A landscape with many peaks, sampled at points; each row gives a point and its height.
From any point a climber steps to the highest of the 4 points nearest to it. It stops when none of these is higher. Distance is the straight distance between rows; heights are no part of it.
bedo h=6.07: [ -2  11  -6 -18  18  43 -10 -12  17   1  16]
gupo h=1.51: [-31   6  23 -22   2   8 -18 -20   7 -48  10]
Vaf h=1.45: [ 12  -5 -26  35 -31 -30  -1  30  15  46 -30]
liv h=3.89: [ -1  17  -7 -21  25  60  -3  -1  12   5  27]
karez h=5.43: [ -7 -14  16   7 -11 -52  11  -6 -25 -36 -10]
lar h=2.32: [-11  19   9 -26  22  53 -13 -13   6 -19  33]
Galom h=2.73: [ 10   5 -23   0  11  34  -9   2  30  34 -10]
zefi h=2.37: [ -5  -7  -6  15 -12 -34  -2   4   0 -11 -21]
Gil h=5.86: [  7 -24  25  13 -13 -74  20 -14 -48 -23  -6]
zemo h=0.96: [ 19   8 -29   6   7  38  -9  12  35  66 -18]
mone h=5.63: [ 11 -29  36  12 -12 -83  19 -28 -54 -28   1]
gane h=5.97: [ 14   5 -27  19 -10   8 -11  15  35  52 -28]
neni h=2.17: [ 14   9 -24  -7  21  55  -2   4  24  39   5]
Nir h=2.51: [-21   2   9 -11  -1  -8 -13 -13  10 -36  -1]
Gafab h=1.33: [ -9  40  28 -35  25  78  -1   5  -6 -38  51]
takeg h=1.04: [-33   0  30 -19  -5 -13 -12 -21   2 -59   5]
zipan h=7.71: [  1 -17  18  11 -13 -61  14  -3 -34 -29 -10]
zem h=2.12: [ -4  19   1 -27  26  62  -6  -5   8  -5  32]
nen h=1.59: [-18  -4  17  -6 -12 -36   0  -9  -5 -45 -12]
Lipo h=4.00: [-16   3   2 -12   5  10 -17 -11  15 -19   4]
Mam h=2.11: [-16  -1   1  -4  -2 -11 -12 -11   9 -26  -8]
Duvel h=1.68: [-17  15  17 -27  13  44 -19 -19  10 -30  31]
zufit h=6.38: [  1 -17  44   0 -12 -75  20 -30 -52 -53   4]
tafot h=5.81: [  7 -19   3  23 -16 -56  12   7 -26  -5 -17]
naz h=6.48: [  7 -22  12  20 -15 -66  14  -1 -38 -16 -13]
digu h=1.89: [  8  -8 -19  30 -20 -27  -1  22  13  30 -28]
nevi h=1.71: [-16  -3   3  -2  -8 -23  -7  -4   4 -33 -12]
vig h=1.47: [  7  -9 -17  30 -21 -35   2  19   3  17 -26]
nupe h=2.50: [  7  -3 -23  23 -16 -16  -5  19  20  31 -28]
fuvo h=1.26: [ -7  26   9 -30  25  69   0  -3   3 -15  43]
zisub h=7.56: [-10 -10  42  -5 -15 -63  18 -21 -36 -60  -1]
nas h=1.22: [ 13  22 -23 -21  29  82  21  20  13  33  17]
Fibu h=3.28: [ 21 -21 -10  45 -39 -65   7  28 -26  60 -14]
Suro h=5.10: [ 15 -21   2  31 -23 -61  11  16 -27  13 -17]
Lus h=2.13: [-28   2  21 -16  -5 -13 -10 -18   4 -49   1]
gure h=1.24: [ 23  15 -30 -10  25  76  17  22  24  63  -1]
Bakep h=1.44: [ 18  13 -25 -13  23  70  13  13  21  48   6]
fer h=1.19: [-25   3  16 -20   5  15 -22 -23  11 -39  17]
zef h=2.34: [  6  29 -13 -27  27  79  14  15   8  12  29]
bika h=2.81: [  6  13 -20 -18  25  61   0   4  19  24  15]
Divi h=1.25: [-30   7  26 -24   5  16 -22 -22   8 -47  17]
Zekif h=3.52: [ -1   0 -19   5   2  11 -13  -2  28  14 -14]
Godem h=3.07: [  3   1 -18  13  -8  -5 -10   9  24  18 -25]
Sefo h=1.64: [ 20  11 -29  -5  22  60   6  10  25  58  -2]
Risur h=1.23: [-28   9  28 -27   8  31 -25 -27   5 -43  25]
soso h=1.63: [-17   7   6 -20   9  27 -18 -17  14 -23  16]
papev h=2.86: [  4  24 -10 -26  25  70   6   7  10   6  30]
reve h=4.51: [ -8 -11   5  11 -13 -47   8   2 -15 -23 -17]
Lifuv h=3.99: [ 16 -16 -11  38 -33 -53  10  27 -13  38 -21]
Gazag h=3.35: [  1  -6 -14  20 -15 -34   0  12   2   2 -22]
poziv h=5.56: [-10  12   1 -22  19  43 -14 -14  14 -11  22]
Kiv h=5.67: [  4 -17  -2  27 -17 -52   9  10 -16  -3 -18]
Zozo h=0.71: [ 17 -33  24  23 -15 -79  17 -16 -52  -4  -6]
pedu h=1.27: [ 19 -33  15  30 -19 -75  12  -2 -46  12  -9]
Mal h=1.43: [ 24   7 -28   2  16  54  -2  15  33  68 -11]
zodo h=2.49: [ 24 -29   4  41 -29 -72   9  13 -36  45 -13]
vubu h=0.58: [ 19  19 -29 -19  26  82  20  23  18  46  11]
kovol h=6.75: [  3 -18  29   6 -12 -71  17 -16 -46 -38  -6]
Lop h=3.11: [  7   2 -22  13  -7   7 -13   7  29  27 -22]
fene h=0.51: [-10  -5  -5   5  -7 -24  -6  -2   7 -20 -15]
mupuf h=8.21: [-11   3  -9 -10   9  20 -15 -13  21  -6   2]
Saseg h=1.65: [-16  25  22 -31  22  66 -13  -9  -2 -34  43]
Dop h=0.72: [ -1  31  -4 -30  28  80  12  11   4  -6  38]
Papir h=1.08: [ -7  -2  -8   0  -2  -8 -10  -2  17 -11 -14]
Piluv h=4.13: [  1   5 -19  -5  13  25 -11  -4  28  15  -3]
feke h=1.85: [ 10  28 -20 -21  29  86  22  20  13  22  22]
Lol h=2.42: [ -4  -1 -15  11  -8 -10  -9   2  19   1 -18]
zes h=4.30: [-25  -2  33 -12 -12 -41   2 -16 -13 -60  -4]
rorev h=1.94: [ 23 -31  -3  44 -41 -74  10  20 -37  73  -9]
doni h=5.71: [ 22 -35  11  37 -22 -77  13   3 -44  36  -8]

For each start below, name the point where the climber stops.
Godem: mupuf
Lifuv: zipan
Bakep: mupuf
Mal: mupuf
Sefo: mupuf
zefi: zipan
nen: zipan

Call two points neighbours if one is among the 4 nearest of the other. Go from one point of each pair to the other, from neighbour to neighbour, staying as high as possible. Name the lowest point that can't be avoided.
zisub, doni: Suro
mupuf, gane: Lop
zisub, zipan: kovol

For each start below, name every point that the climber comes to, in order.
fene: zefi Kiv tafot naz zipan
Galom: Piluv mupuf
gure: Sefo neni bika liv bedo mupuf
